Points on a hilly landscape, in no order, each with its height.
A ball rolls from a point to the lowest of its 2 nearest points, and stops where none of them is lower. Distance is the straight distance between rows; heights are no part of it.
Z_104 h=214: [  9   0  -6 -13  11  11 -19 -23   3 -10   7   1 -10  13  19  -1  -3   2
   5 -20   6  -9   0 -14   0   2   5   7  -8 -10 -18]
Z_624 h=251: [ -6 -10 -26   5  -6   9   8   7   7  16  19   1   2  12  11  -7  -8 -11
  -3  -4 -11  -4  20   4 -10   5   0   5   8   0  -2]
Z_175 h=18: [-14  -4  14  -8  -4   0  12  20  16  -4  -3   4  -9   1   4  -6  14  20
   3 -14  18  -8  -8 -25  -7 -11  15  15   4  -8  -9]
Z_261 h=456: [ -4   0  15 -14 -11   8   6  -2 -11   2  10   9  -6  11 -20  -2  11   3
  -5  -3   9   5  -7  11  11  -9  -5   3   0   7 -13]
Z_217 h=353: [ 17 -13  29 -15   3   6 -31 -21   4   4   4  -3  -5  13  17   3  13 -15
  -5 -18   5  -1 -11 -16   0 -11  10  14 -12 -15 -13]
Z_665 h=222: [  3  11  -7  -9 -11  13  13  -3   8   6  17  14   0 -11 -12  -4  14   7
  -4  -3  -1  -8  -2  -7 -11  -4  -5   1  -3   7  -9]
Z_17 h=517: [ -3   6 -15  31  -2  14   9  19   7  -4 -12  -8   9  15   0 -12   1  -2
   3   1  -6 -14 -17  14 -17   1   7   1   4  -3  13]
Z_112 h=206: [-13  13 -28   1   5 -18  -3  -3 -11  -9  -9   2   1  -1  -3  -1 -11  -3
  -8   5   5  12  14 -20   2  24   4 -17  -2  -7  21]
Z_617 h=594: [ -4  -5 -10 -11 -16 -10   8   6  11 -11  -2   6   8 -15  -5  14  11  -6
 -10  11  -7  24 -12  13   0  -2  -7  16  11   4  -6]
Z_186 h=325: [  2 -15  -4  -3   0   0 -10  -5 -17   4   3  -8  -1 -10  -8   6   3   0
  -5   4  16   6  -6   8  19  19 -10 -10   7  13   2]
Z_730 h=490: [ -5  -4 -28  18   2  13  17  14  -4  13  -7   4   4  -4   0   6   1  -1
  13  11  -4  -1   2   2  13  18   6 -27  -1 -10  21]
Z_65 h=548: [ -7 -12  -3   2  16 -11  -2  13 -17   0  11   2   2  -7   7   0   9  -3
  -5   1  25 -25  -9  -2  -3   4  -5 -12   6 -18   6]
Z_904 h=398: [  5   5  -9   2  -3  18   5   3 -17  12 -10  -8  11 -20 -10  -1   5   3
   6  18 -13  -1   5   5  10  19 -12   9  10   8  17]
Z_127 h=154: [  0   4 -18   8  12  -3  14   1 -17  17  -7  -1   4  -4  -4  10  -4  -5
 -18   6  -7  -9  11   3  -2  -7   8  -6 -12   7  15]
Z_959 h=242: [  6   9  -8  15  11  -1  12  10  -9   9  -8  -2   6  13   9  -6 -28   6
  -7   5  -9  -3  12  -6  -5  -7  11 -20 -11  10  10]
Z_180 h=354: [  3 -13   6  -8   9 -12 -22 -29  -3 -13   1   4  -8 -18  15  -1   8  -3
  -4  -3   3   3  14  -3  -3  -3  11  -2  -2 -11  -7]
Z_459 h=323: [-13  15  -8  -8  15 -22  -6 -11  10   1   9  -1  11  11   6 -13 -20  -6
   0  22  -6  15  22  -4  -9   3   3 -14   4  -2  -6]
Z_85 h=459: [  0 -11  27   0   0   0  -8 -19  -8  -1  -3   5   1  10   7  -2 -17   1
 -18 -11  15 -20  -1 -11   0 -11  -2   6   8   2   5]
Z_222 h=127: [ -9  -6  13  -3 -25   7  11  10   0 -10  -1  12  -9  -5   0 -16  11  17
   0 -11   8   9  -7 -16  -7  -9   4  13   8   3   8]
Z_72 h=275: [-20  11  -9  11  15 -25  -1 -14 -10   4   9   5  14   0  12  -2 -13   0
  -5  21   1  20   7  -6  -1  15 -11  -9   3  -9   7]
Z_216 h=421: [ -7  -5  -4   7   9  -8  -6 -12 -12  -6   8  -5   1  -8  13 -15 -12   1
 -14  -6  14   2  10   4 -12  19  -8  -2  12  -4   5]
Z_972 h=552: [ 13  13 -20   7  -2   7  11  24  -1   6   1   6  -1  12  -2  14 -11 -11
  13 -10  -4 -16  -3  -4  -6   2   0  -1  -1   1   8]
Z_767 h=272: [-10  -1   7   3  -9  17   9   3   9  -1   6 -11 -17  11  -2   2  -4   3
   2 -12   0  -9   3   3   2 -12  19  -6  14   4  -7]
Z_511 h=247: [-22  -1   6   4  -9  -9  -1   2   7 -16 -12   9 -12   9 -12  13 -11  -3
  -5   7   4  14  -1   4  20  -5   9  -7   7  -2   5]
Z_711 h=584: [  2  15   0  16  14  23  23  15  12   5 -16  -4  -4  -3 -19   7   0   6
   4   9 -20   8   6   0 -17  14  11  10  -4   4  15]
Z_927 h=427: [  5   8  14  15   5  -8  19  21  -1  12  -8  -6  12   1 -18 -11  -1   5
  12  10 -11  -3  -9  15 -18 -12  -7   7  -6   4   2]
Z_151 h=248: [ 13  11   8   1  -4   3  17  10 -15  10 -17  -2   8 -11  -7  14   8   0
  -1  15 -11  -9   1  -1  -6 -11   3  -8 -15   6  13]
Z_90 h=443: [ 10   5  -1   6 -15   4  -1 -13  14  -9 -19   4 -14  -7 -12  -8  -7   0
  -6   3 -12  15  -2  11  17   5  -2  -5 -11   4   6]
Z_788 h=483: [ -5  -3  19  -1   6  -2 -23 -12 -15   0  10  -3 -11   9   1  -5 -15   1
 -12 -15  23  -6 -15  -7  20  -2   0 -10   7  -3  -7]
Z_657 h=386: [ -5   0  -2   5  14  -8 -18 -25  -9  10   9 -15   3  -9  10 -21  -8  -3
 -17   3   5 -11  -4  -1 -17   4  -2   1  -3 -12  -4]
Z_778 h=472: [ -3   4  12 -10  -2  -6  -3  -8  19  -6   3  16  -4  -3  -6  -2  -1 -15
  -9   4   3 -26  -6   2  -8 -11  -8   5   0  -5   4]
Z_531 h=561: [-21 -10  -5 -24  -8   1   7   1   6  -8   6   0 -23 -18  -7  21  16   7
  -8   0  -4  32   8  -2  12  -8   7   6   4   7  -5]
Z_108 h=352: [  8  18   6   9   6 -15  10  10 -13  -1 -19  -3   9  -9 -12   5  -9  -4
   9  11  -8  -4 -15  -8 -10   1   0   4  -9   3  -1]
Z_612 h=454: [ -1   0 -16  12  -5   2   9  32  16  20  -1 -11  14  -3 -18   6   6  -7
  -9   7 -20  13  -2  15 -24  -1   2   4   4   5   8]
Z_110 h=305: [  1  19 -10  16  -4   9  21   3 -10   4 -22   4   5   5   4  11 -23  -1
   7   8  -8   7   7  -3  -4   4   4  -9 -13   6  -3]
Z_739 h=605: [-13 -10  13 -19   9 -11  -2 -13  -7 -12  16  -3 -10  -1   0  -6  23   9
 -14 -25  14   6   4  -2   5  -2  -1   3  -9 -20   0]
Z_79 h=522: [-18  -4   4 -10  -1  -6   7   4  -6  13   5  -2  13  -2 -12 -18 -16   4
  -6   0   5   4   7   6 -12   7  -6  -3   6 -14  -8]
Z_392 h=63: [ 16   3 -13  13  -9   7  16  -7   6   3 -10 -17   7 -14  11  13   5   6
  20  12 -14   6   0  15   8   0  -7  -4  -8   5   8]
Z_592 h=614: [  2  -7 -10 -10 -15   1   3   6  -5 -13   3   8   4 -12   6  17  10 -12
   6   7  -5   6   3  10  -4   8 -17   2   6   1  -8]
Z_150 h=428: [ 16   7   2  -9  -3   8 -17 -15   9  19  22   9   5   8  13   2  -6  -3
  10  -5   4  -8  -9  -2   3 -14  -3 -16  -7  -4 -30]
Z_704 h=410: [  2  22 -12   0   3  -4   1 -24 -14  -9   0   0   7  20  22  -5 -27   1
   5   8 -11 -15  16 -12  -2   8   6  10  -4   8  -6]
Z_818 h=416: [  6 -20  15   4  -7  -2 -14  -5   2   2  -3   5   0  12  26   1 -14  -4
   1  -5   7  -8  -6  -2   9 -12   1  -3  14   2  -7]
Z_744 h=194: [  1   2   1  -4 -26   3  11   5   2   8   6   6   7 -12 -14  -7  25  10
   1   1  -2  23 -15 -13  -6  -5   1  13   8  11  14]
Z_728 h=293: [ 12  -6 -21   8  -1  -6   2  27  -3   3 -29 -11  12  -2  -5  13  -1  -6
  16  14  -9   4  -3   6  11   4   6  -4 -11  -5  10]
Z_941 h=500: [ 17 -16  14  -6 -18  16  -5  18  21   2  -5  12  -5   1  24   4  11  -8
  -5  -2  10 -20   3 -10  -6  -3  -8  12  -4   0   3]
Z_785 h=168: [ 14  15  11  -6   2   3 -27 -24  -8  -6  11   8   4  20  17   1  -5  -5
   3 -10   2   4 -10 -18   1   8  -5  -7 -13 -11 -17]
Z_478 h=420: [  4  -6 -14  19   0 -14   0  14  -5   0 -12  15   3  -4  11  14  -2  -8
  12  10  -6   2   1   0  12   2   7 -24  -1  -6  11]
Z_802 h=482: [ -3  -2  17   3   2  -7   6   5  -9  16  -4   7  16 -10  -9 -22   6   1
   2   6  -1  -7 -11  11 -15  -1   2  -3   7  -8  -5]
Z_113 h=615: [ -2 -18 -11   4 -10   8  17  28   5   5 -10 -11 -10   9 -17 -14  16   1
   2 -10   6  15  -2   1  -1   2  24   5   8   2  10]
Z_311 h=367: [ -5   2  -4  11  -8  -6   3   2  13   6  -2  -4  -2  -5  -6   9 -30 -12
 -12  -3  -4   9  21   3  -3   5   7 -15  17   1   4]
Z_976 h=595: [ -6  11  -6  12 -14  29  24  12   9  10  -4  -4   4   5 -25   1  22   3
   7   3  -8   8   2   1 -17  13  10   5  -8   2  17]
Z_316 h=212: [  7   4 -13   6  -1  19   3  -8  12   8  14 -12  -9   2  -7  -4  -4   8
   5 -11 -17   0  -6  10  -1 -13   2   6 -10  11 -17]
Z_487 h=347: [ 17 -18   3   0  -7   6  -3   5 -22 -18 -12 -11  -8  -7  11   1   5   7
   2  -5  -1   0  13   6   7   3  -5  12   2  17  13]
Z_13 h=477: [ 11  -7   8  -6  -1  -7 -10   5  -5  -6   8  -4 -14  20  15 -16  11  -4
   7   7  27 -27   5 -10  10  -5   2  -4  -9   7  -7]
Z_823 h=189: [  6 -18  23 -19 -17   7  -5   9  -7  -1  16  11 -16  -6   3  -7  16  14
   6  -8   6  19   6 -21  -2 -12  -1  13  -1   3   2]
Z_225 h=526: [ 18   0   4  -4   7   3   2   3  -2   4   5   7   7  -8 -19   8  -8   6
   1   5 -10  11  -5  11   3  -4 -12  17  -1  14   3]
Z_326 h=515: [ -1 -15  14  -2   6 -14  -8   8  -3  -6  18   7  -7   8  24  -5   1  -6
  -5  -8  38 -20  -1 -13   4   8  -5 -20   6 -22   4]
Z_924 h=403: [ -7   1  11   2  -7  -2  10  -3  -9   7  -7   8  15   4  -6  -1 -11   6
   9  10 -20  16  -5  12   5 -14   3   1   2  -8  -9]
Z_206 h=79: [-19  -5 -24  -9  20  -1   6   4   1   7  -9  -5  -1   3  -6   7   4   1
   3  12   3  13   2   3  25  15   0   3   5 -14  23]
Z_123 h=246: [ 11   1  -7  -8 -14   0   3  -5   4  -6  14  12   8  -6  -2  -5  28   4
  -7   1   2  -1 -17 -10 -22  -4  -8  16  -8   6  10]
Z_23 h=505: [-16  12  -9   1  20   3   1 -15  15  -2   9 -14  -4  -9  -8 -15   1   7
   3   4 -21  13   5   9 -18  -5  -6  18   2   6  -1]
Z_869 h=512: [  9   6  -8   2  -5  16  18  14 -12  14  -2   4   4  -1   0  -5  11  -5
  19  10  -2  -3  13   2   2   5   6 -21  -8  -6   1]
Z_131 h=430: [-17  -8 -14  10  -4   5  16  11  13  19   0 -12   3 -14 -21   5   6  -5
 -18   8  -3  22  11  13 -20  10   4  -5  16  -1   2]
Z_293 h=313: [ -2 -15  -2 -10  -2   7  -2  12  23   2  10 -15  -6   3   4 -18   5  -2
  -8 -13   9 -13   2   2  -3  -2  10   5  13   4  -9]
Z_894 h=458: [  6 -16  12  -1 -23   6   4  14   0   3   5   6 -10   4  26   6  -2  -4
  -8 -12   7  -1  -6  -3   7 -15  -8   7   1   8 -13]
Z_16 h=466: [-15  -7  22 -12  -7  -8 -19 -17   7  -7  -7  -7   7  10   8  -1   2  -1
  -8   4   8 -13   0  -9   9 -12   2  14  10  10 -24]
Z_565 h=170: [-16   1 -14  -5  16  -9   2  13  -7   1 -11   4   9  -4 -11   6  -2 -16
 -13  -4   0   7  18  -8  15  18   6  -8  -3 -14  28]
Z_498 h=586: [  1  -2  -5   2  20  -3   5  20 -10   4  -5   2   2  -3  13  11  -3   2
  -6   1  11 -28   0 -18   5  -8   7 -20   0  -3   2]
Z_713 h=358: [-12   9   0   6 -10 -10  -6  -9  14   3  10   0  10   8  -3   2 -21  -2
  -3  18   5   7  18  -4   3   5   0 -23  14   7 -13]
Z_588 h=341: [  6 -17   4   5  -7 -10 -18   6   0 -10  13   5  -8  -4  12   7 -18 -14
  -1  -8   6   0   2  -3   7  -4   3 -14  21   7   5]
Z_76 h=566: [  5  14 -10   1  10   8  10  11  10  -3  -7  -3  -2 -21 -20  -8  -1  11
   0  -8 -18   8   2  -2 -16   4   6  11  -2   9  16]
Z_875 h=356: [ 10  14  -4   0 -18  -8   0 -12 -17  -2 -12  11   1   5  11  20 -21  -6
   3   8 -10   7   7  -9   2   4  -3  -1 -14   6  -4]
Z_750 h=470: [ -9  -2  34  -9  -7  -2  -6  -7 -11 -10   4   7 -18   7  -4  -3   6  -1
  -9  -6   8  -8  -6   0  24 -18  -3  -3 -10   6   4]
Z_679 h=523: [-26  11   4   2  13 -11 -17 -17   1  -6  -1   0  -3  -8 -19 -12   5   3
  -2  -3 -14  12  -8  12   2  -4  -3  17  -4  -2  -5]
Z_56 h=501: [  0   4  -8   7  15  -9 -19 -15  -3   6  15  -6  -5   5  -9  -5 -19   3
   1 -12   9 -10 -12  -6  10   6  -2 -10  10   2  -7]
Z_931 h=545: [  0  -1  -9   7  -6  -3  12  20   9   5  -7  -9  -8 -15 -17  23  23  -2
   8  13 -15   7 -23   6  10  -1   1   5   5   9   7]
Z_11 h=351: [  2  -6 -11   8  -4  15  -6   3  14   0   6 -16  -1   0  16 -12   1   1
   8 -14   6 -22 -17   7 -10   1   2   6  11   1  -9]
Z_483 h=487: [  3   3   1  18   5  -3   2  22   3  12 -16  -7  20  11   3 -16   3  -9
  10   0 -12 -21  -1  10 -17 -10  -2  -7  -3  -2   8]
Z_579 h=339: [  4   7  -4  11  16 -13  -8 -19 -15   2   4   0  -1  -5   9 -10  -2   6
  -2  13  -4 -10  -6  -3  -7  -5   1  -5 -11   2   6]
Z_399 h=438: [ -7   8  17   2  -6 -10  -4 -12 -14   1   0   7   6  11 -12   1  -2   4
   2  11   1   6  -5  15  16 -10 -11  -9  -3  10  -8]
Z_282 h=544: [-20  -3   3 -16   6  -8  -4  -3  -1  -1   7   0  -7 -15 -14   3  14  10
  -1   0  -2  23  -2  10  16  -2   0   9   6 -10 -10]
Z_89 h=436: [  3   3  34 -20  -4  10 -25 -18  11   8 -10   1   7   8  10  -8  -2  -1
   1  -6   1 -10   1  -5   1  -9  10   8   5   0 -29]
Z_440 h=147: [  9   1   4 -14  -3  -4  12   3  12 -12  -3   6 -11  -9   7  -6  28  11
  13  -8   1  -6  -7 -12 -10 -12  17  13 -10 -11  -8]
Z_568 h=461: [ -7   0 -16  13   0 -16  -9  -9 -25  -8  -6  -6  14   0  18  -3   1 -10
  -3   6   0  -7   8  -7  -8  14   0  -7  13 -11  14]
Z_634 h=252: [-10  -8  -6   6 -11  -9 -10  -6   0   0  14  10  -1 -11  -1  11  -7  -9
  -7  -2   3  10  17  -5  21   3   0 -33  13   2   9]
Z_489 h=285: [  1   6  -9   9  -3  -7   4   6   9  -7 -20  -1  10   6  22   8  -6 -14
   0  -3  -9 -14  -1   4  -7 -15   6   6   1  -1  -7]
Z_337 h=479: [ 11  11  -6   2  17   4  -2   0   5   5  12   3  15  14   6  -3  -7  -6
  -7  12   3 -21   1  -7 -25  -5 -20  10  -9   3  -2]
Z_803 h=473: [  9   0 -21  -2  -6  -1   9   4   3  -1 -16  -3   3  -6 -18 -15   0  -2
 -18  10  -6   8  -8  12   7  17   1   3  -8   2  18]
Z_271 h=549: [ -2  10 -11  -2   9   9   4   2  -6  -8  -1 -10  -7  -7 -19 -13 -17  13
  -5 -11   8  -1   9  -4 -10  14   5   3   5   5   5]
Z_242 h=506: [  6  -1  10  -3  -2   0  -4  20   2 -10  -7   4 -19 -14  -6  -2   1  -5
   3   1  13  -7  -8  -6   7   7  -6 -20   3   8 -19]
Z_255 h=219: [ -5   7 -16   9  17 -20  -5  -7  -2  10   0  -1  11  -1  -5  -2  -5   5
   8  25  -9  20  -2   3  16   6  -8  -9  -1   6  10]
Z_285 h=188: [ -7  -2  -5  18 -11   2   8 -10   4   0   0   6   4  -6  19  14  -3  -1
   3  -4 -15  -3  -7  12  -4 -17  -2   6  -1   1  -8]
Z_256 h=390: [ 10   8  -3   3   0 -13   2 -24 -12  -3   8   5   8  24  21  16 -12   9
  14  10  -8   6   9 -13   2  -6  -6   6 -10  11  -5]
Z_434 h=283: [  9  -2  -8   6   6  -9  -2 -18 -23  -3   0   1   0  -3  -2   3   0   7
   4   5  -3  -3  -8   2  16  17  -9  -5  -1  -2  17]
Z_647 h=130: [-16 -20   9   0   0 -17  -3  -1   2   0  -5   7   1 -14  -1  11  -8  -7
  -8   8   3   9   6   4  12 -11   4 -15   0   0  -2]
Z_182 h=167: [ 11   7 -21  20  -4  -3  17   8   7  10 -27  -8   4  -4   5  10   7   7
  19  -5 -10   6 -14  14   9   5   1  -3 -20  -1  17]
Z_389 h=486: [  8  -7  31 -15  -7   5 -23 -11 -14  -5  13   8  -6  20  -3   2   1 -10
  -4  -4   6  12   7  -3  15  -2  -8  -1 -10   7   1]
Z_418 h=467: [ -8  -4  10 -11  11  -8 -17 -15  26   4   7   0   9  11   4  -7  -8  -6
 -14  -7  10   0   0  -2  -8  -1  -5   4   8 -10 -10]
Z_354 h=530: [ 12   4  -3   0  -2  13  15  25 -12   1  -3  18   6   1  -6   6 -12  -7
   9  -1  -3  -1  11  -5   7  10  -2  -5  -8  -5  12]
Z_249 h=363: [  6 -13  -2   0  -8   7   6  -7  -9  12   4  -7   7 -23  -8  -1   5  -2
 -15   8  -1   2  -3   9  -8  13  -9   4   7   2   3]
Z_822 h=571: [ -5   0  -4 -12 -12   8   9   1  12   1  -1   6  -5 -17  -7  20  24   2
  -3   7  -9  19 -20  13  22   8 -14   6   5   6   7]
Z_105 h=455: [ 14   3  -2  -3   6   6  -8  -4  21  13   6   7   7   5  15   3  -4  -4
  -1   8  15 -23  -3  -2  -5   0  -8  -4  -7   3 -21]
Z_572 h=220: [  1  10   7  -3   6  -4 -34 -20   5 -15  -3  10  -4  11  13  -1  -3   0
   1 -10  -2   8  -4  -9  15  -6  -6 -23  -6   1 -13]
Z_635 h=244: [ 13   7  29 -14   5   5 -23 -18 -12 -19  11  -8   0  20  12  24  10  -7
   9 -15  -9  13  -2  -5   0  -8  -5  17 -17  -8 -19]
Z_391 h=318: [  6  -8  -8   2  13  -4  -5 -17 -21 -21  -8 -11  -7   3   1   2   4   9
   4   1   7   5  16  -1  15   9   2   1   0   9  14]
Z_662 h=550: [-24   2  13   9  -5 -18   7   0 -10   1  -3  -1   6 -15 -17   0 -16  -6
 -10 -15   9  -1   3   5  -4   1   3  -2  13 -12   6]
Z_419 h=543: [  8   8   2  -6   3   8   3   1  14 -14   2   6  -2   3  -9   3  13  11
  12  -5  -9   1  -8   9   5  -6  -6  19  -1  -3   9]
Z_397 h=269: [ -4   8 -16 -15   8  -9  -9  -2   1 -12 -10   3  -5 -10 -11  15 -16  -4
  -4  10   6  16  16 -11  10  19   1  -9   1   1   1]
Z_248 h=155: [-14  -4 -14  10  15 -10  15  -4 -14  12 -11  -9   9   5  -8  -1 -11   8
  -1  21   2  14  -5   0  22   8  11  -9   8   0  15]
Z_982 h=494: [-14   7 -25  14   0   8   7   7   5  -3  -8 -10  -6   5 -11 -16  -3  -4
  -2  -6  -5  -5 -13  13   5  13  -2   3   0   3  11]
Z_779 h=638: [ -5  -9   3  -4  13   3   9  40 -17 -12  -1   2  -5  -9   8  14  14   7
   5  -5  10   0   3  -7   2  -3   1   0  -1  -5   3]
Z_710 h=495: [ 19   7   1   6   5   5  -2 -23 -14   1  23   1  14  12   7   2  -5   3
   0  10  -4  -8  -1   5 -13   3 -16  19  -5   7   7]
Z_508 h=511: [ 15  -6   6   6  -5  -8  -9  -5 -17 -13  -2   5  13   9  19   6   3 -14
   3   9  -3 -13   9  -5  -2  -3  -4  -6   2   0  17]
Z_436 h=629: [ -3 -20  -5  -6   2  10  11  23  -4  -5  -9 -14 -16 -12  -6   3  15  13
  -1  -4  11   8  -3   1   5   7   2   8   4   0   7]
Z_353 h=383: [  4  -2   0   1 -10   7 -18  -2   7  -6   7  -4  -5   8   4 -11  10  -2
  10 -11   4  -3  -4  18   5   3 -10  -6   3   3 -18]
Z_334 h=232: [ -4 -12 -18   0   9  18  15   4   7  14  19  -7  -7   1  -6  -3   0   7
   1  -4 -13   7  11   9 -10  -2  12   6  -6   3   2]
Z_772 h=379: [-12   6   2  -6   2  -6   9  15  18  -3 -17  13  14   3   9   5  -1 -10
 -12   0  -4 -12   1 -12 -22 -12   3   3  -1  -2  -5]
Z_21 h=632: [ -8   2  11  -4   5 -16 -13 -19 -20   1   7 -14  -7 -16  -8   7  -2   3
 -11 -12   3  23   8   3   1  16   5  -7  -1 -11  -8]
Z_494 h=562: [  4  17  -5  10   1   7  14   4  15  -3   4   9  -1 -10  -4   1  -2  18
  18 -13 -23  -2  -2  -9 -14  -5   0  20  -5  -8   8]
Z_594 h=576: [-11 -20   7 -10 -15  -5  14  -5  -7   6   1   7   3   2  11 -16  12  -1
 -15  -7  12  -3  -1   3  -8 -10   7  12   3 -14  -6]
Z_985 h=399: [ 15  -3  21 -15 -13   7 -24 -15   7  15   6   4  -1   9  12   4   5  -9
  -3 -10   9 -11 -14 -12  12  -3   7  -1 -10   3 -25]
Z_103 h=603: [ -1  -3  -4   7 -21  13  19  14  20 -12  -2  -1  -1  11 -15  -6  28  -1
  13   0  -4   6  -4   2   0   5  15   4  -7  -8   8]
Z_87 h=577: [ 21  12 -11   5 -11  -3   7  15  -9   2  -6  -2   4   4  -6  13   2  -4
  23  -4  -3 -21  -6   5   3  14 -11  -2 -13  16  20]
Z_811 h=616: [-13   6   3 -12  18  -2 -19 -22 -10  -7  21  -8 -12  -2   0   8  14   8
  -4 -22   7  10   6  -3   8   4 -10 -10   4  -2  -9]
Z_783 h=210: [ 12  19  25  -8  14   8 -27 -32  -9  -3  16  -2  20  23   3  11   5  -8
  16  -2  -4  -2  -5  -5  -5  -3 -10   7 -16  -9 -19]
Z_287 h=510: [  8  -1   6  -8   6   2  -1  -5 -12  -7   0   1  13  11  -2  -4 -14   7
   9  -4  -2   2   3  11  -9  -4 -14  20  11   9  -2]
Z_566 h=475: [ 23   7   5   1   2   6  -4  17  -5  -9  -9   9   2 -20  -1  -1   8  -6
   9   5   3 -19  -7  -6 -14  10 -10 -15   0  -1  -7]
Z_464 h=536: [-12   6 -14   2  10  11   6  10  11   9  13  -8 -12  12 -22  -8 -20  -3
  -2  -6  12  -8   9  -3  -3  11   4 -14  10   3   5]
Z_848 h=355: [ -7  14  11  17   5   7  16  -5  11  11   1  -3   2   9 -10   9 -19   2
  13  -3 -22  10  -3   3  -1 -14   8   8  -5  -2  -2]
Z_651 h=593: [-10 -21   1 -20  -4 -21   0   7   5  -8  14   2  -5   1   7 -12  15  15
 -13 -17  15   5   2   0  -4  -8  -2  11   9 -12   2]
Z_486 h=237: [  9   5   1   3  -3  22   8 -10 -11   0   7  -3 -10  -2  -5   1 -13  12
  13 -13 -10  -2   3   2   9  -6  10   4   3   8  -3]
Z_829 h=644: [  2   7  -5   5  10  11  18  19 -11   3 -17  -9  -9  -8 -10   7   0  21
   8   1   3  13  -8   9   0   0  13  -3  -4   2   4]
Z_699 h=120: [ -2   8  -9  13  -9  -5  25 -16   0   5  -6  -7   5   7  10  11   6   9
  12  11  -3  -4   2  12   7 -10  -6   2 -13  15  -5]
Z_502 h=435: [ -9  13  -1  -9  14  -9  -1  -9  27  -5  -5  10   8   6   0  -6  -1  -9
 -17   7   9 -14   9  -9 -11  -6  -1  -6  -6 -10  -1]
Z_847 h=498: [ -2  -8 -13  13   7  -9   3  24   7  16   2  -9   1 -15 -11  10   6 -11
  -1   0 -12   6 -16  10  -2 -12   7  -8   4   2   6]
Z_190 h=409: [-11   2 -21  13   2   7   6   5   9   6  -7 -12  -9   1 -16  -1 -16 -11
 -16  10  -7  19  15   4 -11  15  -1  -1   7   5   8]
Z_188 h=187: [  9  11  -6  -7   2  20   1  -8  20  17  16  -2  -5   8   1 -11  16   5
   3 -11  -9  -8  -9   3 -16  -5   2   9  -1  -2 -21]
Z_740 h=496: [-16  11  12  -7  -6   0 -12  -8  17  -9 -10   6  12   3  -5   2   6  -7
   1   2  -2 -19 -12   0  -6  -2  -8  16  17   4 -15]
Z_31 h=277: [ 13  -9  12 -19  16  -3 -19 -19   4   3  10   4 -10  -4  13  -8   3   2
 -15 -11   8 -15   0 -15  -2   0  14   6 -14 -15 -10]
Z_437 h=476: [ -2  -7  21 -15  -4   3 -13  15   9 -13   3  -1 -23   4   4   4   3   2
  -1  -1  14  13   7  -3  10  -5  -6  -3   2  12 -20]
Z_24 h=448: [ 12 -23  24 -13  -1  -1 -21   5  13 -11   7  -4 -14   4  13 -11   9  -4
  -5  -1  21 -11   6   0   4  -6  -3  10  -1  14  -4]
Z_146 h=618: [ 12  -5   8  -1   8  -1  14   9 -22  -6  -2   3  -5  -8  17  11   5   9
   6  -2  13  -9  -3  -7   6  -7   5  -6 -10 -10   2]
Z_871 h=306: [-11   4   5  15  -7   8  11  10  11  -2  -7  13  -4   4 -15   9 -19 -10
   7   6 -12  18  13   9   2   1  11   1   9  -7   8]
Z_912 h=414: [ 11  11   4   4  -6   2  -4  -2  14 -11  -9   0   5  -7   1 -18   6   0
  19   8   0  -6   2   8  -4  13  -6 -16  -1  -4 -13]
Z_10 h=407: [  0  -8   9  -4  -5   4 -14 -17  -2 -14 -14   4 -14 -17  -1  -6   7  12
  -2  -9  -3  12  -4   5  11  -2   2 -10   0  -1  -7]
Z_438 h=400: [ 18 -27   9 -12   1 -11 -10  14  -8  -7 -10  -7 -12  -1   7 -15  12  -2
  -3   2   7   0  13  -5  -2  -5  10  10  -5   6   8]
Z_20 h=553: [ -1 -13  11   0 -16 -12   5  -8  -2 -10  -6   4  14  12  13  -9   9  -7
  -5   8  -3 -14  -1  13   2 -14  -1  14  -1  -3   8]
Z_34 h=521: [  8   1 -10  -3   9   1  -6  12   4  19  12  -7 -10   7 -10  -6 -23  -2
   2  -7  11 -15  -3   2  -1   3  -2   0  14   2 -17]
Z_407 h=491: [-10  13   7 -11  11   5  -6 -11  19   2  16  -2   9  -1  -3 -17  -6  11
  -7   2  -2   4   3  -2 -20   4 -15  19   7  -5  -9]

For each start below, name the point where the ball stops.
Z_811 => Z_434
Z_271 => Z_647
Z_103 => Z_785
Z_242 => Z_188

Call two points neighbours if one is among the 2 nearest of the other. Go from one point of each pair to the other, from neighbour to neighbour, staying as low as possible. Name the highest point that can't be avoided.
Z_434 / Z_175 => Z_437
Z_188 / Z_175 => Z_123
Z_647 / Z_206 => Z_311
Z_392 / Z_127 => Z_17
